Points on a hilly landscape, in no order, each with its height.
From any point a ball takes the steepest step (drop divided by distance) to one of its 4 nearest points. It stops when none of these is lower. Distance is the straight distance between rows; heights are no part of it.
J967: [118 134 105  94 153  99  59 129 127 152 162 112 119 139 171]  h=814
J804: [144 118 128 129 103 136 188 141 137 151 122 170 161 140 108]  h=200
J481: [103 111  97 112 153 150  47 144  95 179 178 123  90 108 177]  h=908
J18: [135 132 152 197 143 149 162 118 180  92 157 127 151 111  78]  h=236
J110: [123 139 134 102 141 133 147 166 171 132 101 168 138 124 124]  h=348
J7: [108 165 123 172 109 125 103 154 126  98  88 155 115 104 125]  h=190
J399: [169 125 113  91 125 149 173  99 118 115 165  88 129 170 130]  h=250
J904: [130  94 102 127  72 117 210 118 123 137 106 138 134 179  72]  h=511
J847: [128 140 160 194 137 135  87 119 116  79  91 119 103 108  86]  h=204
J161: [ 98 118 103 109 158 124  51 148 109 169 181 119  96 128 177]  h=912
J260: [154 141 101  86 147  89  74 129 119 148 145 123 146 150 166]  h=771
J146: [139 132 138  73 190 113 101 116 162 128 115 127 116 151 137]  h=309
J697: [121 141 139 104 138 124 138 162 177 126  89 168 126 120 132]  h=294
J411: [102  79 151  95 171 166  80 103 109 162 118 108  82  77 163]  h=362
J827: [138 106 103 183  89  81 204  85 128 101 143 127 172 133  80]  h=655
J766: [114 133 141  74 159 117 108 134 175 123  96 135 106 135 135]  h=206
J352: [ 79 138 135 114 118 133 124 161 124 115  79 140  96  93 155]  h=175
J3: [135 134 144 194 129 129 174 107 162 109 174 132 169 117  84]  h=271
J940: [109 109 111 118 165 135  53 122 110 172 167 119  76 120 167]  h=865
J300: [ 72 126 149 118 115 136 115 149  81 114 102 131 101  64 147]  h=89
J135: [151 104 125  82 108 151 203 123 122 125 140 120 116 172  86]  h=350
J115: [136 144 133 163 116 133 159 152 169 137 121 180 160 116 125]  h=150
J285: [146 132 108  99 105 139 186 103 130 100 171  65 119 196 123]  h=46
J141: [127 140 102 105  87 125 181 100 144 114 174  64 123 206 146]  h=45
J424: [120 134 181 168 143 117  79 140  64 115 109 137 117  85  94]  h=284
J119: [162 108 127  81 128 152 191 129 136 141 131 154 141 154 111]  h=276
J203: [143  93 121 121  83 123 211 116 129 141 126 153 141 158  85]  h=352
J223: [ 79 135 143 132 112 128 115 161  88 110  89 140 105  79 140]  h=131
J188: [124 168 129 200 120 147 112 140 148 105 105 136 115 107 108]  h=147
J679: [121 130 201 172 160 130  76 151  67 137 127 148 130  67 102]  h=397
J259: [138 111 122 182 100 100 201 100 140 127 146 138 174 117  93]  h=478
J392: [162 127 142  67 167 138 132 126 159 122 123 144 138 148 122]  h=584
J120: [ 89 130 135  88 149 121 112 142 163 123  81 137  98 116 137]  h=153
J382: [134 145 133 195 127 141 156 128 175 122 155 147 161 107 109]  h=104
J605: [ 83  96 152  93 138 150 113 141  90 138  95 120 105  59 163]  h=121
J448: [172 117 129  73 135 159 182 117 125 121 145 120 137 156 108]  h=351
J573: [103 137 170 147 130 135  98 156  58 122 118 137 125  57 131]  h=82
J474: [131 119 124 188 118  97 193 102 148  99 165 133 177 126  81]  h=483
J344: [119 167 120 168 115 128 123 162 170 115  95 159 129 121 128]  h=154
J215: [173 140  82  90 125 104  86 130 115 157 131 119 163 158 173]  h=745
J542: [128 161 131 194 113 142 132 147 168 121 124 153 140 113 123]  h=136
J945: [ 79 109 143  88 159 131  87 122 139 140 109 116  76 104 152]  h=137
J912: [142 148 150 208 143 155 101 125 152  78  98 125 116 114  95]  h=160
J626: [190 137 110  88 157 131 115  95 130 122 151 112 149 155 146]  h=691
J275: [112 149 159 176 122 127  76 140  76 103  99 136 116  79 108]  h=258
J414: [142 126  96 111  80 155 150 110 130 165 156  71 145 203 168]  h=106
J724: [186 140 102  92 154 114  95 108 125 134 149 115 151 160 167]  h=758
J786: [ 89 130 158 111 135 149 117 168  63 120 102 132 130  44 153]  h=25
J933: [119 135 104 110  70 133 162 107 146 157 168  57 155 213 165]  h=260
J436: [170 128  95 105  83 163 142 117 118 155 147  70 154 176 177]  h=335
J483: [183 122 127  78 150 155 154  97 138 122 152 118 134 154 129]  h=466
J30: [ 97 152 124 139 114 127 116 162 145 108  78 161 112 104 131]  h=221
J150: [113 132 114  96 167  96  60 123 135 148 158 123 104 143 158]  h=833
J66: [126 158 151 194 122 128  90 132 115  90  89 124 109 108 101]  h=185
J486: [139 100 101 173  71  88 201 102 125 116 120 140 166 151  76]  h=578
J794: [137 106 115 160  89 109 199 125 126 143 126 152 162 141  89]  h=97
J262: [124 109 210 178 162 104  89 130  81 117 108 131 118  87  84]  h=560
J820: [130 102 104 151  78 108 207 112 124 137 119 146 156 158  90]  h=406
J38: [106 116 123 103 169 127  57 113 125 159 157 116  76 128 154]  h=842
J738: [189 135  85 103 114 134 116 110 114 143 142  98 157 162 172]  h=623
J292: [ 81 118 131  90 155 121 105 128 156 130  95 133  78 110 146]  h=123
J526: [123 131  93  93 147  82  57 141 116 154 163 126 138 149 172]  h=803

Write out the way that a ball takes from each point below.
J161 => J967 J260 J215 J738 J436 J414 J141
J481 => J967 J260 J215 J738 J436 J414 J141
J352 => J300 J786
J30 => J344 J542 J382

Two balls start at each pair of points below. Name the first point that both come to, or write never.
J110 and J7 => J382
J448 and J724 => J141
J262 and J679 => J573

Call two points neighbours if one is among the 4 nearest of the other. Go from one point of each pair to the other, from neighbour to neighbour, staying as low as possible. Name the highest point that can't be avoided.
J141 and J382 => J135
J786 and J382 => J30
J794 and J382 => J804
J292 and J786 => J352
